Each scene shows the same named points in several views. A view is turned or mirrored, shifted and resized as a whole, has a little noise and may leave points out.

Scene 1
View 1
Tudet: [ -9  -4  12  13  -2   1 -11   9   3  -5  -6   6 -13  -2   0 -18   3   1
  16 -19  -4   2   0   5   5 -16]
rofe: [-14   1  10  16  24 -13  -1   2   3   5  -2  16 -10   4 -23  -6 -10   5
   8 -12  -7  -8  10   0  -2  -8]
kiru: [  7   2 -12  37  29  -6   8   4   1  -7  14  18   5  -5 -23  -1   6   8
 -13  22 -18 -13  -3   6 -26  -7]
Tema: [ -8  -1   3  19  22 -10   0   9   0  -2   1  12  -9   8 -17 -12  -7   7
  10  -7  -7  -2   4   3  -4 -12]
Nifu: [ -1   3  -7  28  35 -15  12   2  -1   1  12  18   0   5 -30  -1  -6   9
  -6   8 -13 -10   5   1 -18  -4]
Tokid: [-22   1  24   3  14 -13 -11   6   2   6 -12  10 -20  12 -14 -13 -18   0
  23 -35   0   1  15  -3  14 -12]
Gara: [-16  -5  19   5  -1  -1 -15   6   5   1 -12   6 -16   1  -3 -16  -4  -5
  20 -30   0   4   7   3  10 -16]
mideb: [ -2   2  -8  32  28  -6   7  -5   2   1  10  22   6 -13 -28   5   5  -4
 -17  19 -20 -19   5   5 -27  -5]
Lare: [ -5   1   0  26  20  -4   3   0   3  -1   2  18  -2  -4 -19  -3   2  -2
  -3   5 -14  -8   3   5 -15  -9]
gizim: [ -3   0  -2  27  28  -9   7   0   1   2   6  18   1  -4 -26   2   0   1
 -11   9 -17 -12   5   4 -19  -5]
dab: [ 11   2 -26  43  48 -18  23   9  -2  -8  25  22   4   9 -31   1  -2  21
 -14  31 -20 -12  -5   0 -33  -2]
dodu: [-27  -1  30   0  -5  -3 -20   1   5   7 -20   7 -16   1  -7 -12 -12 -13
  19 -39  -3  -2  15   2  17 -15]
zukob: [-27   3  28  -3  19 -20 -11   7   1   7 -12   8 -21  20 -20 -13 -27   6
  32 -43   3   0  20  -6  19  -8]
ner: [-12   5   5  32  23  -3   3 -23   3  15   2  28  12 -29 -37  17   4 -26
 -33  19 -25 -32  14   5 -30  -2]
View 2
Tokid: [  0   4  14  -4   0  21 -18  -4  -2   3 -15  11   0  -2   0  -6  19  12
   7 -31  -2   4  -8  10 -12 -15]
rofe: [ -3   5   8  -8  10   3 -16  -5   6   5  -1   5  -2  -5  10   0  19  12
   9 -12   8  -3   1   9  -6 -16]
Nifu: [ -3   6   5  -8  18 -10 -15  -5  11   9  11  -3  -5  -9  17   4  18  12
   9   0  17  -7  10   4   2 -15]
mideb: [ -5   2   3  -9  22 -21 -15  -4  13  12  18  -8  -7 -15  25   4  18  11
   6  10  22 -15  12  -2   4 -16]
dodu: [  6  -4  18   6 -16  27 -21   1  -9  10 -26   4  -3  -8  -1 -12  19  19
  -6 -34  -2  -4 -24  -5 -13  -9]
ner: [ -8 -15   6  -6  17 -37 -16  -8  12  15  13  -9 -19 -24  29  -4  12  15
   2  13  24 -30  -1 -16   1 -24]
Lare: [ -1   6   4  -5  15  -5 -16  -2   8  11   9  -7  -4  -9  20   5  20  14
   4   0  18  -7   7  -1   1 -11]
Gara: [  5   9  12   4  -6  23 -20   3  -4  11 -15   0   1  -3   7  -4  19  16
  -3 -23   4   1  -9   0  -6  -6]
Tema: [ -2  11   5  -6  11   8 -17  -2   7   8   1   1   1  -5  11   4  20  12
   7 -10   9   1   8   8  -1 -11]
dab: [ -8  17  -5 -17  37 -20 -11  -8  21   5  29  -3  -1  -7  26  14  21   8
  19  16  25  -4  31  14   9 -14]
kiru: [ -3  12  -1  -9  24 -15 -14  -3  16  12  21  -9  -1 -13  26  10  19  13
   8  13  24  -6  19   4   9 -10]
zukob: [ -1   5  15  -5   2  25 -19  -8  -2  -4 -19  16   0   1  -5  -8  20  11
  11 -36  -6   6  -7  17 -14 -18]
Tudet: [  6  17   5   1   3  19 -17   3   2  11   0  -4   5  -6  13   6  23  15
  -1 -10  11   6   5   5   1  -3]
gizim: [ -5   3   3  -8  19 -12 -16  -6  11  10  11  -4  -6 -12  19   3  17  13
   7   2  19  -9   9   2   3 -16]
View 3
gizim: [ -2  12   4  -6  -4   7  -4   5  -3   0 -12  -6 -11  11   1  -2   5  10
  -9  13  -9  -5  13   1 -14  -2]
mideb: [-11  10   2  -7   0   0  -2  14  -2   0 -18  -7 -11  15  -4  -4   4   7
 -12  18 -10  -2  15  -1 -20   3]
Nifu: [ -1  14   6  -3  -3   9  -4   6  -3   2 -10  -6 -12   9   2   3   4  13
  -6  12  -8  -6  12   0 -13  -1]
kiru: [ -7  16   8  -6   0  -9   1  16  -4   0 -16  -6 -19  13   8  -2   8   9
  -6  15  -3  -2  17  -5 -16   1]
zukob: [ 32  19  16   7 -14  50 -18 -27  -9   6  13  -6  -1  -7   3  18   2  25
   2  -2  -8 -18  -7  13   9 -14]
ner: [-24  -2 -10  -8   2   9  -4  12   4  -1 -24  -8   4  21 -20  -8  -5   4
 -21  26 -20  -5  15   8 -28   9]
Gara: [ 13   6  16   0  -5  34  -1 -29  -7   6   7   0   6 -11   4   6   3  30
   5   1   0 -22  -7  -1  10   3]
rofe: [ 12  15  10   2  -7  25 -10  -9  -6   4  -1  -8  -6   4   2   8   2  19
  -5   8  -8 -12   3   4  -4  -6]
dodu: [ 12   3  11   1  -7  47  -6 -37  -3   7   7  -3  16 -12  -6   8  -2  28
   1   1  -7 -24 -12   7  10   2]
Lare: [  4  14   6  -2  -4  14  -9   2  -2   3  -9  -8  -9   9   1   2   4  13
  -6  13 -10  -7   9   3 -10  -3]
Tokid: [ 23  13  15   3 -10  45 -13 -25  -6   5   8  -7   1  -5   2  14   2  24
   0   0  -8 -18  -5   7   7  -9]
Tema: [ 7 13 10 -1 -5 20 -7 -5 -4  2 -4 -4 -7  4  3  3  2 15 -5  8 -8 -7  5  3
 -6 -5]
dab: [  2  27   9  -6  -6 -16  -7  29  -5  -1 -17  -7 -35  21  14   4  13   5
  -9  15  -4   5  26  -4 -23  -8]
Tudet: [  8   9  17  -4  -3  22   1 -22  -7   4   3  -1   1 -10   7   2   5  27
   6   1   4 -18  -3  -8   8   5]
View 4
Tema: [  0   2 -11   0   2  -5  -3   2   9   1   0  -6  11  14  -7  -4  -8   6
   0   2   2  10  -4 -10  14   8]
rofe: [  0   0 -14  -7   9   0  -7   4   6   3   0  -8  15  19  -9  -3  -7   7
   0   2   2  11  -5  -3   9   8]
ner: [ 10   7 -15  20  48   0   2   2  -1 -10  15  -7  -7  11  10   2  -8  22
   5  -5  -1  14 -20  19  -6   1]
dodu: [ 10  -5 -12 -19  -6  13  -8   7  11  19  -4 -21  28   2  -9  -6 -11  -2
  -2   8 -10   9   1  14   2  11]
Tudet: [  9  -2  -7  -3 -10  -4  -1   4  16  10  -2 -16  13   0  -6  -4 -12   0
  -1   6  -7   8   0  -2  12  11]
Lare: [  4   4 -11  10  14 -10   0   1   9  -5   5  -4   2  12  -2   0  -9  12
   2   1   1  10  -9  -3   9   7]
dab: [-10   9 -11  22  26 -23   1  -2   5 -22   6  11  -7  31  -4  -1  -6  20
   4  -2  16  13 -13 -25  20   5]
mideb: [  4   7 -12  18  30 -11   4  -1   5 -10  10   1  -6  17   2   0  -8  17
   4  -2   4  12 -14  -2   6   4]
kiru: [  2   8  -8  21  22 -18   5  -1   8 -14   7   3  -9  16   0  -1  -9  18
   4  -1   6  11 -10 -13  13   5]
gizim: [  2   5 -12   8  23  -7  -1   1   6  -7   5  -2   2  17  -3  -2  -7  15
   4   1   3  12 -12  -3   8   4]
Gara: [ 10  -2  -9 -11 -11   3  -5   5  14  13  -5 -17  20   0  -8  -5 -11  -3
  -3   6  -8  10   1   4   8  11]
Tokid: [  1  -5 -15 -21  -5   9 -11   7   8  15  -5 -15  29  15 -13  -5  -8  -1
  -2   8  -4  10   2   1   8  10]
View 5
gizim: [ 15  19   7   6  -5  24  -8  15  -2   8   9  -7   3   1  17   9   6   6
 -16 -19  10 -13  -9  -3  18  -3]
ner: [  8  26  29 -10 -23  22 -12  20  20  -2   6  -8   2   3  16  30  21  16
 -30 -18  11 -20 -34   9   2  -2]
Tudet: [ 10  15 -13  15  14  17  -6  -8 -11  -3 -10  -5  16  24 -10 -18  -2   1
   2 -22   6 -15  -6 -23  18   3]
zukob: [-23  21  -3  16   8   8   1 -12  -9   3 -36  -1  16  27   4 -33 -18 -16
   2 -16 -19 -11  16 -15  25 -19]
Tokid: [-13  21  -2  14   8  12  -1  -9 -10   1 -29  -3  19  27   0 -25 -11 -12
   0 -19 -13 -12   7 -17  21 -13]
Gara: [ -2  18  -9  13  12  12  -4 -14  -9  -7 -20  -2  21  30 -15 -25  -4  -1
   3 -21   0 -16  -3 -23  16  -4]
Tema: [ 12  16  -4  12   6  22  -5   4 -11   7  -5  -5   7  10  12  -9  -3  -4
  -5 -20   4 -12   2 -12  22  -7]
dab: [ 27  14   6   8  -3  34  -6  22  -7  17  17 -12  -7 -12  39  15   4  -2
 -17 -15  17 -12   5   3  26  -7]
rofe: [  0  20   1  10   0  17  -2   3  -5   6 -10  -5   8  13  13  -8  -3  -5
  -8 -17  -2 -14   0  -9  22 -10]
Nifu: [ 14  19   6   5  -2  25  -6  12  -3   9   3  -7   4   4  19   7   5   2
 -13 -16  10 -15  -6  -5  17  -5]
dodu: [-15  23  -3  10   6   6  -1 -16  -4 -10 -30   1  24  37 -17 -24  -4  -2
   0 -20  -9 -17  -7 -21  14  -7]
View 6
gizim: [  3   1  18 -13  -2  15   1  -3   6   9  -6  -6  -2   0  -3   6  -6   6
  -9  -4  13  13   5  -7   5   0]
mideb: [  6   6  25 -17  -1  20   3  -4  14  12  -4  -7   1   2  -4   7  -7   7
 -12  -5  11  19   4  -3   4   3]
Nifu: [  3  -2  17 -11  -1  15   0  -2   4   9  -7  -5  -3  -1  -3   8  -7   5
  -7  -1  11  12   5 -10   3  -4]
ner: [  6   6  47 -23  -6  17   6  -8  20  22   1  -8   1   4  -8   5   4   7
 -25 -20  16  21  -9 -15   9  18]
zukob: [ -7 -22   0   3  -8  -8  -7   4 -25   3 -16   7 -17  -8  -3   9  -2  -5
   5  -2  13  -9   4 -36   4 -18]
rofe: [ -1  -8   9  -6  -4   4  -2   0  -7   7 -10   0  -7  -2  -2   8  -4   1
  -3  -3  12   4   4 -18   4 -10]
kiru: [  7   7  17 -14   2  22   1  -3  13   8  -5  -9   2   1  -1   6 -12   8
  -7   1  11  19  10   5   3  -1]
Tokid: [ -4 -19   0   1  -5  -6  -2   2 -21   3 -11   9 -12  -3  -1   6   0  -6
   4  -3  14  -4   2 -32   3 -14]
Tudet: [  7 -14  -8  -4   2   2   6  -1 -15   0   1  10  -7   5   3   2  -7  -6
   2   3  11   6   7 -16  -1  -5]
Lare: [  6  -1  14 -12   0  12   4  -2   2   9  -2  -1  -3   1  -1   5  -8   3
  -6  -1  11  13   4  -7   4  -1]
dodu: [  3 -23  -2  -2  -3 -10   7   0 -24   2  -1  17 -13   4   1   1   4 -11
   1  -5  13   0  -3 -37   2  -4]
dab: [  1  15  21 -14  -1  29  -6  -1  19  11 -15 -19   1  -8  -3  14 -18  17
  -7   3  10  17  16  12   4 -10]
Gara: [  3 -17  -8  -3   1  -3   6   0 -19   0  -2  14 -10   3   3   1  -2  -9
   2  -1  13   2   2 -24   0  -7]

In a view up to two points have been moved. Name them for each view, in the order of its rows, or write -.
view 1 -> Nifu
view 2 -> dodu, Tudet
view 3 -> Lare, Tema
view 4 -> -
view 5 -> dab
view 6 -> ner
